Each row is a point on a tangle of strands that fork and nearly touch. The rows are in no order.
(in the rows, 128 means zero)
Two points are linked if the straight distance between their rows is under 43.9. Some points are linked to none.
J_3: [141 124 108 105 122  97 113 119  85 108  85 180]
J_948: [118 119 122 136 143  76  88 117 106  83  99 178]
J_494: [102 113 123  74 102 141 136 133 117 155 152 110]
J_431: [186 160 133 190 143 174 145 104 140 124  43 103]
J_42: [ 73 102 137 107 108 122 123 149 154 141 221  96]
J_209: [175 157 134 162 109 202 169 114 143 170  84  65]
J_258: [ 92 102 125  81  98 129 127 140 121 149 176 109]
J_102: [134 111 108  83 103 123 129 132  82 136 109 155]
J_480: [115 106 114 100 101  96 110 135  93 114 141 165]
J_614: [158 148 122  90 137 138 144 117  83 149  60 155]
J_532: [100 110 128  95 109 112 114 136 116 136 171 123]
J_596: [ 90 110 141 151 119 112 119 147 169 123 227 106]
J_610: [ 85 104 135 122 111 135 132 152 174 145 224  83]
J_462: [ 79 100 127  89 100 120 120 144 135 142 201 105]
J_818: [106 106 118 137 136  63  81 127 102  77 121 181]
J_670: [180 163 131 175 116 202 162 106 138 160  73  63]
J_659: [ 89 110 132 112 108 150 145 146 177 158 207  74]
J_718: [151 149 133 112 143 149 148 128 122 143  97 131]
J_889: [133 111 112  73 101 140 136 133  86 146 107 146]
J_194: [ 95 109 136 170 117 117 119 147 177 123 228  98]
J_877: [152 142 133 164 102 189 159 127 159 163 132  58]
J_40: [188 165 130 175 157 167 149 107 137 123  27 130]
J_277: [187 160 132 162 165 158 148 112 133 121  29 143]
J_123: [136 138 137 140 134 140 143 134 151 138 149 114]
J_561: [149 150 130 134 160 126 131 118 127 117  76 157]
J_36: [150 135 112 109 135 105 120 117  80 116  60 177]
J_618: [135 140 136 109 135 143 144 130 122 143 121 125]
J_557: [ 95 116 133 103 109 159 151 145 167 164 190  83]
J_222: [163 154 132 131 134 171 166 132 141 155 105 110]
J_478: [ 99 116 131  90 115 158 150 143 151 161 173  92]
J_230: [ 84 106 138 132 118 100 108 144 151 121 221 118]
J_651: [126 109 114  91  98 110 120 135  90 124 127 156]
J_556: [178 163 134 186 123 188 149 102 138 143  70  72]
J_679: [101 108 128 152 149  65  82 126 123  80 133 170]
J_396: [ 98 100 121 101 102  99 108 143 111 119 173 137]
J_402: [120 112 119  75 107 139 134 135  99 153 128 126]
J_900: [173 158 132 159 174 139 142 115 125 112  22 160]
J_144: [154 141 118  99 135 120 130 113  80 133  65 165]
J_394: [153 151 130 133 149 139 144 121 131 128  93 139]
J_474: [138 138 136 139 125 153 152 136 153 144 148  99]
J_897: [123 103 108 111 105  81 101 136  91  99 126 185]
J_282: [159 153 126 101 146 147 151 117 103 150  78 137]
J_750: [131 138 133 116 140 122 129 128 125 128 129 140]
J_150: [ 97 112 136 152 145  86  96 128 141  98 173 146]
J_304: [ 97 106 119 118 113  82  96 134 114 108 175 147]
J_678: [133 109 106 106 110  89 107 133  81 106 102 184]
J_47: [ 97 115 130 145 147  77  91 127 134  88 158 157]
J_67: [151 147 131 185 107 180 147 114 159 152 130  53]
J_470: [164 156 129 144 176 124 134 112 122 107  33 168]
J_942: [137 140 135 147 161 113 119 121 133 103  99 151]
J_627: [187 165 132 193 134 185 145  95 142 137  55  80]
J_493: [153 150 133 136 171 118 126 114 120 108  58 164]
J_890: [ 89 111 137 155 138  85  99 135 155  99 202 136]
J_423: [117 123 127  79 118 169 161 135 134 168 136  98]
J_514: [126 133 132 153 165  96 109 122 130  95  93 164]
J_713: [ 89  99 123 126 114  78  91 134 121 106 198 145]
J_112: [127 134 136 131 142 123 128 133 141 126 146 129]
J_446: [130 136 133  98 126 159 154 135 130 154 132 111]
J_591: [119 128 130 150 164  84  95 122 122  83 100 167]
J_98: [ 81 104 141 164 139  83  96 137 160  98 221 132]
J_297: [168 153 131 156 107 200 170 123 154 167 107  57]
J_687: [ 80 102 130 124 113  90 101 139 135 114 216 128]

Follow the links from the first point to the second, and from the first to the third. Name the last point that the two ways share.
J_102, J_610, J_304 => J_258
J_446, J_3, J_470 => J_718
J_36, J_112, J_942 => J_718
J_402, J_713, J_42 => J_258
J_277, J_514, J_282 => J_561
J_514, J_614, J_900 => J_561

A fork is a point with three links. Follow the links from the first point to the second and name the forks in between, in order.
J_591, J_493 => J_561
J_474, J_446 => J_618
J_112, J_942 => J_618, J_718, J_561
J_900, J_446 => J_561, J_718, J_618
J_618, J_942 => J_718, J_561

Name the points in between on the shortest way along the links from the first point to the second, in order.
J_942, J_150 => J_514, J_591, J_948, J_818, J_679, J_47
J_557, J_402 => J_659, J_610, J_42, J_462, J_258, J_494
J_423, J_144 => J_446, J_618, J_718, J_282, J_614
J_670, J_431 => J_556, J_627
